Points, in no order, along strands that fork, close into loops and pass close to each other.
Points whose rows are less than 58.2 apart are linked; no others are. Some points are linked to none.
mada: 16  -11  -15  9  9  6  -16  -31  5  -18  8  -12  -15  -1  -20  -6  0  -2  -5  -12  -10  7  -9  7  -21  -7  21  -4  10  1  -11
bigal: 18  -21  -19  -23  28  4  11  -35  4  29  53  -13  -13  21  -2  -16  18  3  -5  -31  -13  18  -15  -14  1  -11  18  1  19  7  -9
resu: -3  15  8  -5  -5  -11  13  25  22  7  -24  0  30  -7  -6  27  -12  23  1  -15  5  -15  0  6  3  -12  -34  -21  18  10  -5
bug: 24  -15  -6  16  -10  -7  -10  5  -9  -23  -19  -16  -29  1  -2  -39  6  -23  19  3  -6  0  -7  10  1  -3  2  8  -16  12  5
Gak: 13  11  4  12  -31  2  -18  28  3  -10  -25  13  3  3  4  4  -8  -7  22  11  -5  10  23  17  1  8  -22  23  9  3  -14
zigal: -24  18  -3  17  4  18  -5  -34  -57  -20  10  5  16  -11  -25  24  0  0  8  0  -13  10  12  15  -6  -3  26  -21  -2  8  -7
duta: 21  19  2  -7  -26  -4  -7  -6  12  10  -5  0  -6  22  30  -9  9  31  -29  15  15  -21  9  -4  -6  6  27  10  0  -12  13
Rig: -18  -7  6  18  4  8  -5  1  -3  -7  -7  11  1  1  -11  6  -7  -1  15  25  -3  29  7  18  -14  12  16  -9  -10  -16  -2
ser: 25  7  -19  -25  17  3  0  -27  26  26  27  -24  -15  21  8  -13  20  39  -22  -6  9  0  -12  -23  -4  -11  29  -2  20  -3  -3
til: 31  -22  -20  -14  -5  -13  -1  13  16  4  9  -4  -15  19  25  -13  -1  -12  9  5  -19  25  -3  -1  18  15  -34  44  17  2  7
tive: 9  -23  5  24  -12  1  2  26  5  -9  -12  1  -23  14  4  -27  4  1  8  14  8  10  7  10  -18  12  12  14  -17  -9  1
gebub: 33  0  -16  -15  5  -6  -8  -8  34  17  17  -24  -13  28  14  -15  12  31  -11  4  1  15  -10  -11  -7  4  24  4  24  -5  -6
dife: -5  20  -5  10  -12  -4  6  -31  -31  -10  -3  -1  -1  -1  -3  0  5  37  -41  -1  34  -17  8  -7  -17  0  13  10  -2  -6  -5
zof: 7  2  -4  -5  -14  6  20  34  33  5  -21  -1  -3  2  13  -7  -7  25  7  19  34  -6  6  1  -1  1  0  2  1  -14  6
Devab: 6  -6  6  -13  -1  -11  18  33  34  21  -14  0  15  4  17  -2  -16  7  13  -1  28  -10  -13  4  11  -25  -32  -3  -1  5  -4
Zafe: -12  20  24  3  -25  4  24  39  3  18  -10  15  36  11  19  18  -5  16  15  17  14  -6  17  23  0  5  -5  -16  -6  -5  -11
ramik: -23  -1  -11  -27  16  16  -14  -10  14  22  49  11  2  5  -9  6  11  6  -5  8  -14  1  -19  -22  0  2  25  16  -4  -29  1
sefek: -34  16  3  -13  5  -7  -2  27  21  3  -1  13  24  -14  13  25  -24  -13  5  14  -26  -7  0  -3  3  14  -24  -1  12  5  3
Lepo: 11  -5  -4  12  13  -14  -15  -45  -28  -19  18  -22  9  2  -6  -15  1  -3  -21  -7  10  -4  -22  -13  -12  -13  10  13  -14  14  -2
Bas: -18  -4  11  10  11  -9  10  5  -1  4  -5  6  2  -5  15  -4  -6  -22  -14  3  19  -6  4  -3  6  8  8  2  -12  -7  6
mir: -14  -21  -12  -22  30  7  -11  -19  4  6  33  9  -9  -4  -24  10  9  -4  -15  -28  -21  -6  -18  -33  3  -8  4  11  5  -9  12
venid: -10  -6  -11  -26  9  -13  -1  6  17  17  42  -3  -1  18  26  -7  10  -4  -15  23  -16  3  -19  -19  7  26  8  20  -4  -19  20
zuf: 2  9  -8  29  -6  4  1  -19  -30  -36  -8  -10  -4  -14  -28  -4  -1  4  -1  0  16  -2  7  16  -24  -3  15  -17  -5  8  -8
mopo: -7  16  5  4  8  -16  -20  -24  -6  2  30  -6  13  15  9  -2  4  5  -32  0  -9  -6  -11  -11  -20  5  28  -1  3  4  -11
zufi: -20  2  -5  0  13  -2  12  -5  -3  3  -11  -1  1  -9  -22  5  4  19  -21  -12  38  -7  -7  -21  7  -6  -5  5  -5  -19  5
tel: -29  -15  5  -10  30  -5  -4  6  5  1  4  7  10  -23  -30  20  -3  -4  -8  -20  -11  -11  -12  -33  5  -3  -16  -8  -4  1  20
zal: -41  -3  3  -4  33  0  -9  -6  9  1  5  8  2  -22  -12  21  -16  -24  6  15  -29  11  -6  0  4  8  -14  -13  -1  -2  11
funid: 13  -28  -22  -9  19  -2  0  -22  12  5  31  -11  -21  13  -4  -10  6  -8  6  -5  -24  32  -15  3  -1  11  10  8  15  -10  -2
muve: 6  8  -3  -10  16  22  -8  -53  -15  8  35  -3  -4  2  -16  0  6  17  -20  -21  17  -12  -10  -16  -26  -24  24  22  2  0  -30
Mek: -31  -16  -8  -15  28  4  -9  -6  2  3  21  12  0  -16  -28  15  1  -7  -12  -18  -17  -4  -17  -33  6  -3  -5  4  -3  -11  16
vor: -3  19  20  -3  -45  18  9  33  -5  22  -11  16  19  4  30  21  -5  2  17  -8  3  -9  34  16  14  -8  -21  -18  10  11  -31
setan: -8  23  38  18  -7  -11  10  18  -27  20  -5  3  26  1  1  19  5  -10  14  -9  4  -6  3  29  19  -20  -20  -33  -15  11  -11
pepo: -6  23  -1  24  -22  -4  25  -9  -48  -13  -15  2  3  2  -2  8  12  20  -21  -8  25  -19  30  16  -7  1  -3  -17  0  7  -9
lefo: -22  24  31  19  -5  -9  19  20  -28  18  -6  5  28  3  2  18  5  5  -1  -9  20  -9  8  19  12  -10  -11  -24  -13  2  -9
Dute: 9  20  36  10  -23  -3  4  21  -20  19  -12  5  18  1  2  13  5  -12  33  -7  -7  -2  4  36  21  -25  -29  -34  -12  17  -21
zutuz: -10  4  -12  -21  -5  -12  -10  20  26  6  4  6  1  1  18  3  -10  2  -25  -7  -11  -30  -6  -29  16  4  -6  13  9  -3  28
Lar: -7  16  5  5  -14  4  10  -6  -10  -2  -6  7  4  3  4  2  8  30  -30  9  29  -14  13  -3  -13  16  27  2  -6  -19  6
Nin: -4  11  -16  -20  1  3  14  3  23  5  -9  -8  -6  -8  8  3  1  28  -21  5  33  -21  0  -23  13  -2  10  1  7  -17  28
birid: 22  -23  3  -10  -19  13  -13  2  13  10  -30  6  -30  -9  24  -9  -9  -23  5  -23  -4  -6  15  -13  25  -20  -24  3  4  19  -1
met: 28  -26  -25  -11  7  -14  3  7  16  -6  12  -15  -21  10  5  -11  0  -9  14  0  -28  35  -7  2  13  20  -26  32  22  3  10
Dol: 13  11  -20  -15  9  0  -7  -34  14  11  14  -11  -18  11  -4  -6  15  45  -36  -5  19  -10  -11  -20  -7  -11  19  5  13  -12  3
Vesat: 15  -8  21  1  -30  17  -8  30  16  16  -21  7  -17  -9  15  -9  -11  -13  30  -4  13  4  17  6  10  -22  -28  -5  -3  13  -29
suba: 19  -6  10  -8  8  -14  -24  -21  -3  -23  -24  0  4  -14  -7  -1  5  -26  2  -6  -40  -10  -11  -8  7  12  -11  -3  -4  18  25
nibes: -18  0  4  19  1  6  -13  -22  -18  -9  8  13  9  7  -13  7  -1  4  -3  17  -6  22  4  14  -20  13  28  -2  -11  -16  -5
totet: -2  -2  21  -7  2  -13  10  27  25  20  -8  4  22  1  11  5  -16  -11  22  2  7  -3  -14  13  10  -22  -41  -7  -8  11  -12
pata: 23  -8  -1  10  15  -3  -12  -23  12  8  23  -22  -1  24  1  -21  7  11  -1  8  -3  23  -8  0  -35  -1  27  -10  6  13  -33
mabi: -11  -22  -10  -15  5  -8  23  13  8  17  11  6  -9  8  35  -15  0  -22  -8  2  10  -6  0  -14  25  11  -9  16  -7  -11  24
gofeb: 4  14  15  29  -10  -6  1  43  6  -15  -24  -6  -17  -4  -9  -6  -4  2  28  5  10  7  15  21  -15  -3  -7  -15  -1  11  -14
modod: -16  -19  -8  0  31  20  -1  -25  3  0  6  7  -8  -19  -28  9  -5  -20  11  -10  -6  13  -5  0  -2  -7  12  -6  2  -9  1
Pom: -3  -3  -20  -40  -6  -6  3  18  28  7  26  -3  11  11  35  -2  0  -1  4  33  -17  -2  -15  -18  8  24  -4  30  4  -16  21
sigi: -23  -10  6  -7  22  33  11  -9  0  12  17  16  1  -10  -16  9  1  7  3  12  22  15  0  -5  -8  8  36  10  -9  -29  -4
nom: 1  21  -8  18  -33  -10  -12  -6  -22  -13  -13  4  14  21  -9  16  15  18  -6  -6  -13  0  11  19  -4  12  -2  -5  9  -8  -7
Vazu: 15  -7  -2  -10  24  -5  -25  -41  -7  -22  -2  -5  2  -15  -21  -5  7  -21  7  4  -45  5  -24  -4  -1  7  3  -9  -6  12  17
salo: 17  -23  -19  -23  21  -8  10  -22  13  24  48  -14  -13  24  4  -12  14  0  4  -13  -30  34  -16  -7  4  9  4  2  22  0  -6
vis: 3  -29  -13  -19  32  -3  -12  -34  -3  2  29  -5  -8  5  -22  0  15  -10  -9  -28  -27  8  -24  -27  4  -10  -1  5  2  0  12
vize: 4  5  8  3  -15  -2  14  32  26  14  -24  4  3  3  12  -2  -9  12  8  4  31  -11  9  9  5  -9  -15  -6  0  -3  -6
sivog: -3  19  -18  -23  -3  8  1  -19  13  5  8  -6  -9  -8  -7  7  13  41  -32  5  25  -20  -1  -20  -1  -1  22  4  10  -25  15
sutop: 5  15  13  13  -31  -15  -22  -10  -13  0  -1  11  8  25  25  -3  4  -10  -18  0  -12  -9  13  10  -7  8  11  8  -3  3  -9
vima: -13  25  -4  22  -7  -2  15  -11  -66  -24  -11  -5  21  1  -11  23  16  -5  -2  -13  -11  -11  16  15  11  3  2  -29  -3  17  2
Vapas: -3  22  -13  20  0  15  28  -27  -63  -30  -2  -11  4  -16  -36  22  15  20  -1  -11  11  -4  21  18  -11  -7  0  -34  3  14  -15
Kaz: -34  6  14  6  23  20  10  -14  -23  2  7  9  5  -16  -22  16  -4  7  -1  -1  28  12  0  -12  -10  3  25  5  -9  -17  -15
mur: -3  -4  1  -27  -34  11  -4  22  21  15  -1  21  14  12  41  -5  -5  -5  8  31  -3  -11  5  -6  6  14  -10  32  -10  -13  2
mar: 38  -24  -22  6  3  -20  -5  -17  1  -12  -13  -21  -29  16  5  -25  4  6  -10  -20  -5  0  -10  -5  8  -14  -5  10  5  16  22
daka: -3  21  4  25  -27  4  37  8  -41  -7  -12  9  4  15  11  15  16  22  -13  -2  20  -15  40  24  -6  13  7  -23  0  5  -9
tegad: 13  4  -11  14  -11  -9  -7  -6  6  -19  -34  -6  -13  -3  -16  0  -2  14  -14  -13  6  -8  7  4  -5  -5  -8  -7  11  2  6
zekom: -38  13  26  4  8  -16  4  30  -2  16  5  13  17  -14  6  13  -10  -20  -8  -4  -6  -22  -3  -6  15  -2  -22  -11  -11  9  6
zarov: 25  -24  -4  -11  2  9  13  4  19  5  22  -9  -12  22  13  -21  10  23  -4  23  -1  20  -6  -1  -12  26  38  15  -2  -22  13
zase: 3  4  10  14  -11  10  16  5  -4  -11  -9  10  0  4  0  -4  2  25  -17  17  26  -2  15  9  -24  18  33  -3  -8  -16  4
vikez: 0  -15  -7  -5  6  6  22  22  25  5  -2  -3  -3  1  9  -8  -3  8  3  16  26  7  -1  -4  1  16  16  5  -1  -23  12
nosig: 29  -2  -14  9  11  25  -14  -53  -11  -14  30  -20  -7  -7  -30  -13  1  8  2  -14  1  -8  -10  7  -35  -33  17  -2  -1  18  -24
lemo: 24  -5  12  11  8  -8  0  42  16  -14  -30  -21  -29  -13  -13  -20  -1  -8  33  -10  -1  1  -2  7  5  -15  -24  -9  -1  21  2
rapap: 15  -12  -17  11  2  -5  -12  -13  8  -21  -13  -12  -18  1  -21  -10  2  1  -2  -8  -1  8  -9  2  -8  -3  5  0  5  -4  2
koso: -19  -2  -25  -45  1  5  6  22  29  3  28  -5  16  -6  20  7  -3  0  12  35  -10  -9  -17  -24  4  16  8  14  4  -16  23
Butu: 23  -8  -17  15  8  15  -15  -37  -7  -32  19  -21  -13  -13  -24  -10  -8  -5  2  -8  -9  0  -9  10  -31  -14  24  -8  4  16  -11
kivi: 7  -24  -19  -15  1  -13  16  9  14  9  4  0  -15  15  32  -16  -3  -12  -10  -9  0  1  0  -10  25  8  -8  19  10  -6  25
non: -13  9  -2  17  7  25  -11  -46  -47  -20  16  7  8  -13  -28  14  -6  -2  11  1  -4  10  9  17  -20  -12  32  -9  -8  6  -15
fif: -26  6  8  9  13  4  10  -9  -23  -1  -6  3  7  -11  -21  9  3  14  -13  -4  37  5  -3  -15  -3  2  10  7  -13  -18  -8
muzup: 2  -25  -6  9  30  -3  26  20  20  -3  -2  -17  -20  -12  -12  -9  -8  -11  13  -6  13  21  -4  5  3  1  2  -14  8  -1  5
kuges: -9  20  -5  -18  10  26  -4  -39  -15  7  27  8  -11  -10  -20  11  9  24  -28  -24  14  -24  -2  -22  -16  -15  25  22  8  -9  -20
Muk: 1  17  7  30  -6  -2  7  -2  -32  -30  -20  -5  0  -14  -22  -4  -1  -8  13  5  12  0  10  23  -12  -3  11  -29  -12  17  -5
Zefe: -31  22  12  -7  -19  8  22  38  -3  14  0  12  44  1  13  23  0  24  9  26  6  -13  12  8  1  15  7  -14  -6  -12  4
gapo: -19  -5  5  -1  34  24  -10  -37  -20  -8  -1  8  -1  -34  -37  14  -5  -22  14  -9  -17  6  -5  -1  0  -15  14  -16  -6  7  3
Kito: -16  13  9  -7  6  -6  14  16  16  8  -15  -1  23  -13  -19  28  -4  30  -14  -20  10  -21  0  -6  4  -11  -26  -26  13  3  4
Bokiz: 20  -9  -9  3  21  -3  -6  -36  7  9  33  -25  0  20  1  -19  7  13  -15  -5  6  11  -13  -8  -26  -11  26  -4  6  12  -25
Lutoz: 4  -20  9  -8  16  -14  13  22  22  11  -16  -3  4  -6  6  -3  -11  -28  25  5  -3  6  -13  5  17  -9  -45  -3  -7  10  5
godig: 20  14  20  -15  -28  7  6  41  23  23  -6  9  21  0  24  8  -21  14  28  2  18  -7  1  22  1  -30  -33  6  10  23  -37
zoruv: -13  -2  8  10  24  -5  -2  -26  -34  -19  -11  -4  7  -24  -19  -7  -2  -27  3  6  4  4  -16  -3  5  -2  6  -5  -23  6  9
zazer: 4  12  9  27  -10  -5  -2  18  -5  -21  -27  -1  -9  -6  -11  -3  -5  -12  20  7  2  10  12  22  -10  3  2  -15  -2  10  -7
sirem: -41  13  -2  -7  12  11  -8  1  3  5  24  15  9  -17  -13  21  -6  0  -13  1  -11  -6  -1  -13  -1  9  22  -4  6  -19  4
tato: -6  -27  -7  -12  23  -12  14  9  16  2  -8  -3  0  -6  2  1  -5  -29  19  3  -13  11  -15  -5  18  7  -40  1  -5  2  21
mol: -23  17  16  12  -11  -8  -10  5  -13  -2  -16  17  11  -3  13  16  -10  -28  12  20  -24  7  18  21  7  15  -16  -8  -6  4  0
Tude: -2  8  -13  5  -3  -2  -2  -23  -2  -14  -15  0  -2  -9  -23  13  3  22  -29  -18  9  -11  4  -3  -10  -3  1  -11  15  -5  3
vopem: -18  9  13  11  -2  -13  0  4  -15  -2  -26  2  19  -12  -18  11  4  -7  -7  -18  1  -15  -1  -3  14  -6  -19  -17  -10  6  9
lizez: 3  0  14  6  21  -8  1  -15  -18  -19  -26  -4  7  -27  -19  -8  -1  -29  8  -1  -4  -6  -12  -1  10  -2  -1  -21  -17  15  16
Mobo: -18  -26  -22  -22  16  -13  7  11  14  2  10  4  5  4  2  1  -2  -19  3  -1  -18  3  -18  -21  17  9  -37  11  -2  -7  24
dibar: 14  -1  -11  -1  -5  -5  -4  12  29  -11  -35  -2  -5  -6  -8  10  -10  14  -4  -13  4  -5  6  -4  2  -3  -21  0  21  0  9
Firu: 9  -18  -1  13  30  0  10  9  10  -17  -14  -20  -21  -22  -26  -11  -4  -17  20  -8  1  15  -10  7  -2  -6  1  -21  1  10  4
Sadu: 10  -13  -8  -20  36  13  11  -38  -1  40  58  -9  -8  21  -3  -18  19  -4  0  -25  -4  10  -13  -17  -5  -19  25  10  9  9  -22
binu: 12  24  17  23  8  -2  12  1  -29  -29  -24  -9  3  -26  -28  -11  0  -7  19  1  12  -7  -5  20  -2  -13  6  -36  -16  27  0
Kop: 18  4  32  6  -23  7  -1  19  8  21  -19  2  -14  -7  9  -5  -6  -8  17  -17  17  -9  9  15  11  -34  -25  -27  -6  18  -24
Vodos: -13  25  11  2  -31  4  7  5  -21  5  1  12  20  11  12  8  15  31  -29  9  13  -24  15  -2  -5  20  26  3  -10  -20  10
terag: -24  10  2  -14  -14  8  6  23  15  5  3  14  31  0  11  14  -6  13  6  34  -2  -3  2  -1  -6  23  12  2  -6  -25  11
mula: 3  21  7  2  -52  18  8  27  -10  12  -22  17  8  11  26  19  3  14  8  -9  6  -14  42  14  12  2  -15  -8  14  4  -20
Dez: -22  11  32  -1  -6  -8  4  24  0  25  -5  12  17  -9  14  10  -8  -20  -4  -15  1  -26  3  -2  20  -18  -26  -18  -10  12  -3
diziz: 6  20  17  12  -33  5  4  12  -32  3  -33  7  12  -3  -1  6  12  -15  23  -15  -9  -11  19  22  24  -11  -21  -30  -6  19  -12
fela: -5  3  -3  -3  17  -22  -15  -18  -5  5  32  -7  0  15  14  -11  5  1  -38  -6  -4  -10  -17  -25  -4  2  20  15  -1  2  6
voku: -4  -12  -8  -12  12  -22  -5  -7  10  12  29  -4  -7  26  24  -9  10  -19  -8  14  -25  14  -16  -5  6  22  -15  20  -5  -10  9
Veta: 7  -10  -29  -41  1  12  8  -4  25  12  28  -15  -4  5  6  0  13  22  -1  9  10  -1  -14  -24  13  4  24  11  10  -30  27
zaf: -17  23  11  5  -40  9  14  20  -23  12  -9  17  20  14  23  13  13  18  -17  -1  10  -28  28  7  8  12  7  -8  -5  -11  2
simi: 4  19  8  15  -8  -25  -24  -25  -11  -7  14  -5  15  19  15  -3  1  -8  -25  2  -17  -4  -3  4  -19  5  17  -2  2  12  -11
sikiz: 6  -11  -11  -37  -21  7  3  20  24  15  9  12  7  13  47  -7  -4  -8  12  34  -7  -5  -2  -8  9  18  -19  45  -4  -7  5
dulev: -34  10  -6  -13  1  3  -2  19  25  3  5  13  22  -7  10  20  -16  -3  7  29  -12  3  -2  0  -1  19  -3  3  5  -14  3
rezi: -28  8  16  7  31  7  -3  -13  -19  -2  -7  2  14  -28  -34  19  -5  -13  16  2  -6  16  -4  8  7  -10  1  -31  -7  5  1
Pufi: -11  10  -2  -18  -18  -2  0  20  22  17  -13  12  -1  -2  29  3  -11  3  -19  -10  10  -37  7  -22  23  -9  -8  6  3  0  19
Neset: -16  9  2  13  3  2  7  7  7  -4  -15  3  12  -10  -23  20  -5  7  5  -3  11  7  5  11  -6  0  0  -25  7  -9  -7
ziv: -33  -2  -6  -6  17  5  -6  2  19  2  6  12  4  -6  5  20  -18  -13  11  33  -21  21  0  9  -5  21  -8  0  4  -16  2
vul: -17  -18  -1  -2  43  7  18  -3  13  5  8  -1  -5  -19  -15  8  -11  -19  5  -6  6  19  -5  -3  4  0  5  -14  5  -7  4
Bim: 30  -12  -17  11  -1  -8  -16  12  17  -24  -20  -18  -29  1  -12  -14  -2  1  11  -8  -14  13  -2  2  -3  1  -9  16  15  5  5
kapo: -5  21  -6  19  -18  -2  20  -25  -46  -17  -7  1  1  -5  -7  6  10  36  -32  -1  32  -17  24  8  -20  3  5  -5  0  -1  -10
lis: 37  -2  -8  5  3  -12  -20  -16  -9  -29  -12  -16  -14  -2  -7  -34  9  -24  16  9  -26  5  -23  9  2  4  3  5  -10  16  8
nus: 9  -28  -6  8  11  7  6  -4  9  -4  21  -5  -18  12  4  -18  2  4  0  17  -5  27  -2  7  -22  22  35  13  -2  -16  0
peb: 20  -24  -14  0  -8  -7  5  8  15  2  -14  -3  -27  12  25  -17  -7  -13  -3  -12  3  0  6  -3  19  -1  -9  19  8  3  15
tazu: 2  -1  8  -14  -45  20  -9  20  16  18  -15  23  5  5  35  -1  -10  -1  9  10  9  -11  22  -2  8  1  -10  18  -2  -7  -14
sus: -22  -8  2  -3  28  -2  -14  -29  -7  11  44  3  -4  9  4  -2  6  -10  -16  16  -18  18  -17  -9  -13  13  23  12  -11  -11  -2
Lur: 13  9  4  0  -13  -4  1  31  24  -5  -39  2  14  -8  -6  19  -15  12  11  -11  4  -7  11  5  4  -9  -40  0  22  15  -4
lizud: 36  -9  -7  -15  -6  0  -1  8  30  8  13  -17  -12  27  23  -19  9  28  -4  20  0  14  -4  -6  -7  19  29  19  9  -15  9
dofe: 22  -8  5  -6  -25  23  -7  47  22  14  -18  7  -16  -11  17  -10  -17  0  32  0  21  5  19  -1  7  -25  -34  23  7  20  -26
lum: 45  -17  -19  9  -3  -20  -14  -1  9  -14  -8  -27  -37  17  6  -29  4  9  2  -17  -16  11  -6  0  0  -8  -5  20  14  20  6
bev: 17  -15  1  5  -19  0  -8  10  12  2  -24  6  -22  2  21  -16  -7  -27  7  -7  2  -2  12  2  13  -2  -14  13  2  6  -3
Rafo: 0  -1  -3  11  17  -1  -8  -41  -38  -30  5  -13  9  -19  -20  -8  -1  -14  -6  -2  11  0  -18  -8  -8  -6  14  11  -18  8  2
gotop: 15  5  -14  27  -6  9  -10  -21  -22  -45  4  -18  -14  -14  -27  -14  -4  4  6  3  5  -4  -1  17  -34  -9  21  -12  -7  16  -7
nife: 12  -12  12  18  -17  9  9  18  4  -10  -13  9  -14  15  8  -22  2  17  -9  16  17  1  14  11  -25  15  26  9  -18  -14  5
vusa: 13  10  0  8  -1  -10  -36  -17  6  -6  5  -2  3  18  -8  4  3  -2  10  18  -33  33  -7  14  -16  11  2  6  8  -4  -17
misut: -19  25  5  17  -10  -9  -2  -6  -50  -17  -12  5  22  -4  -2  21  7  -22  2  -6  -32  -9  14  15  14  9  0  -25  -3  17  9
Guv: 14  15  22  18  -6  -5  -8  52  10  -13  -25  -14  -24  -8  -10  -11  -1  -3  37  -3  4  2  9  18  -8  -17  -24  -7  -1  21  -15
pof: -25  21  0  12  2  -5  -19  -26  -49  -21  2  4  17  -9  -16  17  2  -12  3  9  -38  7  2  15  5  6  12  -23  -5  9  7
Rusu: -14  24  30  1  -19  -3  23  30  0  31  1  9  30  6  17  14  -1  18  0  1  28  -20  3  19  10  -14  -12  -17  -11  -3  -13
Nebo: -13  15  -9  -6  6  16  -1  -35  -13  -5  5  7  -4  -18  -30  18  6  26  -31  -25  12  -19  4  -14  -13  -10  10  1  14  -10  -8
Supa: -19  0  -17  -27  13  -8  0  22  23  4  27  1  0  -8  8  5  -6  -1  -22  0  -10  -21  -15  -37  15  11  5  9  7  -11  31
Fode: 12  -12  15  -10  -2  -10  -18  0  8  -8  -31  7  2  -11  4  4  0  -30  5  -11  -29  -16  2  -13  15  3  -32  3  -2  17  21
Vinir: 17  -2  -12  9  6  20  -9  -51  -15  -8  29  -12  -9  0  -25  -10  3  22  -14  -8  18  -4  -6  3  -37  -23  20  7  -1  4  -29
guza: -15  23  21  18  21  -2  8  -4  -32  -4  -10  -4  22  -19  -32  24  1  1  19  -3  0  13  -2  21  8  -13  -2  -44  -6  12  -4
fove: -18  -1  9  -16  -13  -1  3  24  19  26  -9  15  4  -5  27  2  -12  -13  -9  -14  9  -32  5  -19  23  -17  -23  -2  -4  7  5
pid: 18  -29  -8  21  -6  -11  -3  7  -8  -14  -5  -15  -31  11  0  -36  9  -14  15  8  -5  14  -5  11  -4  6  4  17  -17  0  5
saguf: -16  15  14  10  -21  -2  5  25  4  4  -14  18  22  4  17  16  -10  -8  10  13  -1  0  19  17  3  14  -7  -5  1  -5  -5
sepi: 1  12  8  -1  -52  11  -10  13  2  12  -20  22  1  10  28  3  -2  3  -4  -5  6  -16  28  4  9  1  -5  7  5  -4  -13
Kef: 14  -1  18  14  -33  -3  -21  -4  -8  -1  -9  15  -6  20  23  -11  2  -19  -1  12  -12  4  17  15  -10  11  6  14  -12  1  -12
nal: -28  2  -15  -30  12  1  10  25  26  8  22  1  14  -14  6  10  -7  -1  -4  14  -1  -16  -14  -28  10  10  8  3  4  -16  24
tasez: 15  2  14  15  -28  9  -17  36  4  -11  -17  18  -9  8  11  -5  -7  -7  25  24  -5  17  26  19  -12  14  -12  29  -4  0  -14
kesil: 13  14  11  13  -1  -6  7  3  -5  -20  -38  -6  4  -18  -26  21  1  9  1  -21  -5  -11  14  11  -5  -3  -16  -38  15  22  3
sasof: -29  9  11  5  16  -11  -11  -1  -4  -5  -13  7  9  -17  -7  17  -10  -29  8  14  -27  6  -1  7  6  11  -18  -16  -6  6  12
giv: 23  -13  -10  10  18  -17  -9  -41  -12  -10  24  -30  2  12  5  -22  2  2  -22  -8  7  4  -20  -9  -14  -14  14  7  -3  18  -5
senef: 21  15  16  2  -33  7  -14  9  -14  -8  -45  10  2  -13  -7  -1  5  -15  24  -13  -14  -12  12  9  22  -10  -28  -14  -3  19  -6
dilub: -13  -13  -5  0  22  -15  -12  -26  -4  4  26  -4  -7  14  5  -7  8  -22  -8  17  -25  20  -19  -1  -2  17  1  12  -12  -10  5
Sipa: 1  -18  -7  6  20  -1  28  19  21  2  -4  -11  -15  -6  2  -11  -8  2  -2  1  31  9  0  0  2  6  13  -6  7  -10  8
gik: -4  -13  -6  -4  25  -22  0  -22  -17  4  39  -13  -5  15  16  -19  7  -11  -31  -10  0  2  -21  -27  2  4  13  21  -7  3  8
zus: 10  8  23  17  -14  -5  9  22  9  13  -25  1  -11  -3  6  -6  -7  -3  4  -12  29  -12  13  17  5  -23  -15  -22  -6  12  -12
Buba: -3  2  1  21  0  17  -20  -40  -31  -13  18  7  4  7  -25  3  0  6  10  13  -9  22  2  22  -30  -6  36  -7  -13  -3  -18
pev: -13  -30  -22  -14  22  -12  11  1  2  3  12  -1  -1  7  -6  -4  5  -8  -8  -17  2  7  -17  -26  21  2  -18  10  -2  -15  27
sib: 0  2  -11  -7  -19  -8  -12  7  20  4  -5  7  13  19  10  0  1  13  -6  12  0  0  -6  -3  2  11  1  19  2  -22  5
lugi: 32  -18  -12  -5  23  -6  -12  -37  -10  -24  4  -19  -8  -6  -20  -24  10  -17  9  0  -31  11  -31  -2  1  0  6  -4  -7  14  13
rir: 32  -20  -21  -17  -17  1  3  27  22  8  3  1  -16  14  33  -18  -6  1  16  9  -2  15  7  -2  18  9  -24  52  15  2  5
Sur: -26  -1  9  1  15  9  -14  -22  -12  6  32  16  8  7  0  5  3  6  -14  22  -10  16  -5  -3  -19  15  35  10  -14  -21  -1
bona: 9  -13  8  0  -19  -6  -17  -3  6  11  0  12  -12  21  32  -14  4  -27  2  18  -17  7  2  7  4  15  -14  28  -13  -5  -5
pekof: 22  -14  -9  -13  -19  13  -1  37  25  8  -14  10  -8  -3  27  -12  -16  -7  24  11  8  8  14  -1  13  -2  -31  43  10  9  -11
moli: 5  -15  -23  -6  18  -2  6  -17  10  -5  5  -9  -16  2  -3  -5  0  10  -26  -19  15  -1  -8  -18  4  -1  14  7  12  -9  17
funul: 8  3  -2  -30  35  21  7  -34  -7  36  57  -5  -11  17  -1  -12  18  5  -9  -25  7  -10  -15  -29  -6  -22  32  27  6  4  -21
vodaz: 8  -8  14  9  28  -8  5  2  3  -13  -24  -11  -4  -23  -19  -8  -3  -28  19  0  -4  7  -14  6  9  -3  -9  -23  -9  15  11
lon: -5  -20  3  9  10  14  5  9  14  -4  6  11  -6  6  1  -4  -8  4  7  31  -3  28  5  12  -20  26  26  4  -9  -24  3
ledam: -16  -14  -13  -7  10  -10  8  8  10  6  -10  2  5  4  -5  -2  1  1  -11  -12  20  -7  -11  -22  18  -7  -17  7  -8  -14  20
bige: 15  -32  -28  -7  12  -7  11  -1  14  -6  20  -13  -25  7  -1  -11  1  -9  13  -3  -25  36  -8  6  10  20  -8  14  18  -6  9
vez: 22  17  5  14  -45  7  -20  25  -12  -12  -37  10  -5  -2  -7  0  4  -4  27  -5  -6  0  24  16  10  -5  -29  10  5  13  -15
fevar: -29  1  8  -7  22  1  5  6  6  3  -4  5  17  -24  -32  28  -3  11  -12  -25  1  -15  -6  -22  3  -8  -13  -18  4  -1  7
sasup: 14  21  29  -4  -40  14  7  35  3  27  -4  11  16  3  23  19  -11  9  25  -10  8  -6  19  26  11  -24  -30  -18  13  18  -40

A tip is a point with one link. Name the tips that can be reached along the links from each point below, in the order of the rows.
terag => sefek, tasez
til => pata, sigi, guza, funul
dibar => vis, mar, lemo, binu
mur => Nin, vima, zekom, godig

How many points has the smallest loop of links through each point below? Write none if it is on no loop.
Zefe => 9
mada => 10
Dute => none

A piece is two or more points that can be reached from each other along the links. Count, over all rows, the pieces, the separate loops (a circle has one, a figure eight two, a Y none), the forks (points with three links) and the tips (points with one).
pieces => 7
loops => 2
forks => 11
tips => 21

Name the points in between on the shortest way along the links from the first point to the second, in order.
vez; ziv => senef > diziz > Dute > setan > lefo > Rusu > Zafe > Zefe > terag > dulev
Vazu; Lar => lugi > lis > bug > pid > tive > nife > zase
modod; Vesat => vul > muzup > Sipa > vikez > zof > vize > zus > Kop
sepi; dilub => tazu > mur > sikiz > Pom > venid > voku
dofe; salo => pekof > rir > til > met > bige > funid
lizud; mur => zarov > nus > lon > Rig > nibes > Sur > sus > dilub > voku > venid > Pom > sikiz
